Points, in no order, along strands that fork, close into loops and pass close to each other.
Two points are linked if the straight distance between their rows is under 44.4. Some points are linked to none.
Q380:  12  -9   6  -7 -15 -19  35 -28   1  12   3  -1 -18  -4  -6  -3 -12  -1   2 -17  23 -10
Q683:  15 -25  31 -19 -12  -4 -22   6 -26   7   7  17 -18  11   3  11   7   3 -10  -9  -2 -11
Q306: -13 -26  19 -22  -7  -2   8  21 -15  -4 -19 -16 -17   3  15 -10  19  -4   0 -12   1 -12
Q853:  42  -5  39  -9   0   3 -12 -21   9   8   9  -2  -3 -11   3 -14  -5 -10  -7 -11   0  13
Q62:  -6  21 -15   4   6  -2  13  -4  16  21 -20   8   1   0 -17   6 -18  17  -8   0  43  14
Q854: -11 -24  10   6 -21 -30  18  -5  -7   7   1 -14  -7  16  -2 -17 -23  -3  16  -7  25 -16
Q32:   3 -16  21 -13  -3  -4   3   5 -11   5 -11 -21 -10   5  14 -20   6  -2  -4  -2   9  -1
Q797: -27 -26   2  -4 -19 -19  16   8 -11  -6  -9 -21  -8  15  -3 -16  -4   0  22  -2  16 -18
Q978:  15   3   9  25   9  -1 -11  -3  10 -10  18 -31  16   7   5 -25 -21 -14   9  25 -13  22
Q150:  -7  25 -28  11  13  25   8   2  15 -11   4  -3  14 -18  -8   7   8   0  -1   5 -25  11
Q8:  14   7   1  18   7  -4  -8  -7  13  -6  13 -12  11   7   4 -12 -18  -8   5  20 -15  12
Q704:  -1   8   0   3  11  18 -31  24   2 -11   1   9   7   8  12  12  14  -4  -8  14 -28   3
Q691:  21  -3  14 -18  15  13   3  -4  -8   0  -7  12  -9 -18  13   8  31 -12  -7 -14 -28   0
Q621: -21 -12   8 -15   9   6 -25  44  -6  -1 -16  -9  -7  14  19   0  12  -2 -14   4   2   3
Q759: -19  -3 -12  11  -3  -3  33 -13  -4 -20   5 -17   3 -20  -3 -15  20  -5  22  -2   2  -8
Q23:   7  10   0 -19  10  16 -21   8   1   5  -7  31  -4  -6   4  23  14   6 -22  -7 -15   0
Q736: -23  18 -37  18   2  10  -1  16   2 -13 -11 -27   9 -15 -12  -3   6  12   8   1  25   9
Q370:   1   9  -5  21   9  -6  14 -16   8  -6  10 -22   7  -1  -3 -22 -12   1  12  16  19  17
Q799:  -9  -8   4  -1  -1 -11  15  -2  -4  -3 -13 -26  -6   0  -2 -23   2   5  11   7  35  10
Q873:  21  -9  12 -15 -13  -4  -9 -11 -16   7  15  37 -17   7 -14  31  -3   5  -8  -9  -9 -12
Q381:  10 -21  20 -15 -21  -6 -15   1 -29   6  11  29 -18  14  -8  24   3   2  -5  -7  -8 -20
Q481: -20 -12  -2   6 -13  -8  17   1 -12 -13   8  -7   1   6   4  -7   6 -12  16  -3 -17 -27
Q731:   1  11 -19  10  -7  -1  -2 -13   8  -5  20  45   6  -5  -9  27 -14   2   5  -9 -29 -14
Q901:  19 -13  32  -2  15  10 -29  18  -7 -10   4  -5   0   1  21 -10  21  -9 -12   5 -25   9
Q36: -28  -5 -20   0 -14  -3  26  -2  -2 -12  -8  -9  -3 -15 -12  -6  13   4  17 -11  15 -13
Q748: -40  13 -40  33  -5   7   3  16  -3 -12  17 -14  16  -1  -8   0 -14   4  15   1   2  -2
Q619:  -4  15 -26   4  -6   0  13 -16  12   2  11  32   3 -12  -9  24  -7  -1   2 -20 -20 -17
Q79: -21  -1   3   0   2 -17  -1  22  -3  10 -23 -20   5  18  -6  -6 -17   8   7  14  41  18
Q57:  15 -16  28 -11  -2  -6 -28   5 -13   7   3   9  -7  13   9   0   0   2 -11   1   3  -2
Q734:  42   2  20 -13   4   0   0 -26   7  11   2  11 -10 -13   3   5   1  -2 -10 -12  -5   9
Q738:  40   8   8 -14  10   5  10 -29  13   7  -2  16  -5 -23   4  11   4  -3 -10  -8 -17  14
Q918: -32  17 -44  22  -8   7   5  12   4  -1  11   2  14  -3 -11  10  -8  11   1  -9 -14 -12
Q480:   3   3   5   9   5  -7  12 -11   1  -1  -2 -27   2   2  -1 -26  -4   1   7  13  29  16
Q701: -12  15 -18   8   9  14  11  -1   6 -14   3 -14   9  -9  -4  -5  10  -2   5  10  -4   7
Q326:  10   3   1   5  14  11  26 -22   3 -12   2 -19   6 -24   1 -16  23  -7  10   5 -15  14
Q849:   1  19 -14   4   7  -4  13 -14  19  16  -4  13   2   4  -9   8 -19   7  -6   2  24   6
Q324: -15   7 -24 -11  -8   6  21  -3   8   8 -18   3  -3 -15 -17   8   5  17  -4 -16  20  -7
Q175:   2  14  -9   7   6   1 -13  -1  12  -1   4   6  11  11   1   6 -11  -1  -3  14 -10   4
Q308: -31   0 -18  13 -11 -11   6  10  -1   1   1  -4   7  14  -6  -2 -18  -1  10   4  14  -9
Q722: -22   6 -29   2  -9   4  27  -6   3  -2  -2   3   3 -16 -14   5   7   5   5 -15   1 -15
Q852: -10  -1  -4  -5  -9  -5 -24  12  -3  10  -6  19   2  20  -2  18  -8   4  -5   4   6 -15
Q84:   4  -2  -9  17  -8  -4  -3 -10  -2 -16  23  38   8  -5  -4  15  -9  -6  18  -2 -45 -15
Q323:   2 -12   9   5 -11 -10   8  -9 -11  -9  13   0  -1   3   4  -4   4 -13  11  -7 -22 -23
Q764:  18  -8  11   2  -6  -8  14 -23  -4  -4  11   1  -1  -9   1  -4   3 -13   9 -13 -23 -13
Q45:   4 -15  27  -1  -5  -1   5   1  -8  -2   0 -37  -1   2  10 -34   8  -9   3   3   7   2
Q549:  14   2  18  -2   5 -15 -19   1   2  22  -8   6   1  21   7   1 -19   3 -11   9  23  10
Q926: -11 -24  20 -19  -9  -2  -6  25 -19  -7 -14  -3 -13   9  17   0  21  -7  -2 -11  -9 -20
Q296:  -2   7  -9  -3  -4  -9  13 -11   9  10  -2  10  -3   7  -4   6 -15   3  -3  -3  16  -7
Q210:  -8   6   2  -5   4 -11  -6  13   3  19 -19  -2   3  18   1   2 -17   6  -7   8  30  11
Q789:   0  20  -5 -14  24  11  -5   7  11  15 -16   1  -1  -3   5  -1  -2  10 -22   6  22  26
Q945:  10  -6  23  -4   6  -8 -32  10  -6  13  -3   1   0  20  13  -3  -6   2 -11  12  10   8
Q564:  10   3   5  -7  12   6  26 -25   4  -4  -6 -19  -2 -27   3 -15  24   2   1   1  14  18
Q548:  17 -17  17   8 -12  -9 -19  -9 -10  -3  24  21   1  12  -7   7 -10  -1   5   3 -20 -11
Q252:  11  -1  16   1  21  19 -33  29  -2 -16   3   1   4   6  21   2  20  -7 -13  16 -33  15
Q310: -11 -21  20 -10  -1   1 -24  36 -16  -8  -8  -5  -7  17  23  -2  20  -5  -8   2  -9  -9
Q566:  25   7   2 -15  16  14  17 -23   6   3  -8  11  -3 -26   7  10  21  -7  -6  -9 -26   9
Q371:  -3  22 -18  11  14  15 -17  12  14  -7   4  -5  15   7   1   8 -11  -3  -4  20 -16  13
Q631: -25  -9   4 -14  11   5 -14  38  -6   2 -21 -18  -6  10  12  -7   5   3  -8   6  17  11
Q666:  -5   0  -7  -5 -10 -12  -5  -2   1   9   0  21  -4  14  -3  17 -14   2  -3  -4   9 -18
Q20:  21 -15   9   9 -13  -3  -8 -11 -14  -8  28  36   0   0 -13  16  -8  -4   9  -2 -39 -10
Q636: -10  16 -16  -7  10   7   6   5   9  10 -22  -4  -2  -9  -9  -2   1  16  -8   0  38  20
Q497:  14   0   2   3   6   1  26 -23   4  -5   6  -6   4 -16   2  -9  10  -9   7  -3 -22   0
Q334: -13   2  -3   3  -4  -1 -42  26  -4  12   1  19  10  27  -1  22  -7   4  -4  16   0  -7
Q363:  31  -3  15  -6  -3  -5 -17 -16  -1  11   9  30 -10   8  -7  18 -12   7 -11   1   2   1
Q678:   3  15  -5 -17  12  12 -12   7   9  11 -13  12  -2  -1   6  10   4   7 -22  -1   4   7
Q609:  33  -6  35  -2  -2   3  -6 -19  11   2  11 -15   4  -7   4 -25  -6 -16   1  -4  -7  11
Q298:  21 -10  33  -4  -3   2   8 -18   3   3   7 -30   1  -8   5 -33   2 -12   1  -5   6   8
Q847:  26   1  14   5   1 -12 -15 -16   8  15   5  15  -1  14  -1   6 -21   4  -6   6   9   5
Q357: -32  15 -41  27  -2  12   3  18  -3 -19   5 -25  13 -12 -11  -2   3   7  12   1   6  -1
Q338:  -2  28 -29  15  16  28  -6  11  17 -17   6 -11  18  -9  -3   7  -3  -3  -3  18 -25  19
Q867:  13   2   9 -21  13  15 -11   6  -6   1  -6  29  -9 -12   9  21  25  -1 -15 -12 -23  -4
Q348:  -7   6  -5   5   3  12 -43  26  -1  -2   5  17  10  18   2  21   3   2  -7  18 -19  -1
Q152:  13  -2   5 -11   0  -3  34 -31   2   7  -1  -6 -10 -18  -3  -4   6  -1  -1 -10  15   2
Q35:  -1  15 -15  19  12   2  17 -17  14 -14  13 -13  10 -12  -4 -14  -6  -1  13  16   1  19
Q453: -15  13 -27  -8   0  11  10   6   8  10 -24  -4  -2 -17 -15   4   8  24  -9 -13  28   9
Q15: -32 -23  -3   3 -22 -15  18   9 -13 -11   1 -12  -4  11   1 -10  -1  -7  20  -6  -1 -28
Q625: -19  18 -36  14  -6  11   7   2   7   0   8  16  13  -9 -10  17   0   5  -2 -16 -29 -19
Q468:   2 -18   9  -1 -20 -24  22 -16  -6   7   5  -6 -12   7  -2  -9 -15  -6   9 -13  15 -19
Q810: -24  -5  -3  -1   0 -11   5  15  -4  -4 -23 -27  -3   5  -7 -16  -2   8  16   8  40  13

A tip is a point with one link. Name the tips that can be reached along the links from each point below, in the order of the rows.
Q79 -> Q978
Q306 -> Q759, Q901, Q631
Q619 -> Q736, Q548

How many points has the smallest loop of links through each point below? Write 0 if it is on no loop.
Q57 -> 8
Q564 -> 12
Q678 -> 0

A fork is a point with three links, a tip a point with one. Leave the first point through the second and follow the links. Name the first fork or tip that comes.
Q736; Q357 -> Q548
Q738; Q734 -> Q631
Q79; Q810 -> Q978
Q852; Q666 -> Q636
Q363; Q873 -> Q549
Q849; Q296 -> Q901

Name the points in between on the shortest way along the links from the first point to the second, in order.
Q764; Q854 -> Q323 > Q481 > Q15 > Q797
Q701; Q549 -> Q35 > Q370 > Q480 > Q799 > Q810 > Q79 > Q210
Q636; Q348 -> Q62 > Q849 > Q296 > Q666 > Q852 > Q334
Q759; Q23 -> Q36 > Q722 > Q324 > Q453 > Q636 > Q789 > Q678
Q84; Q357 -> Q731 > Q619 > Q625 > Q918 > Q748
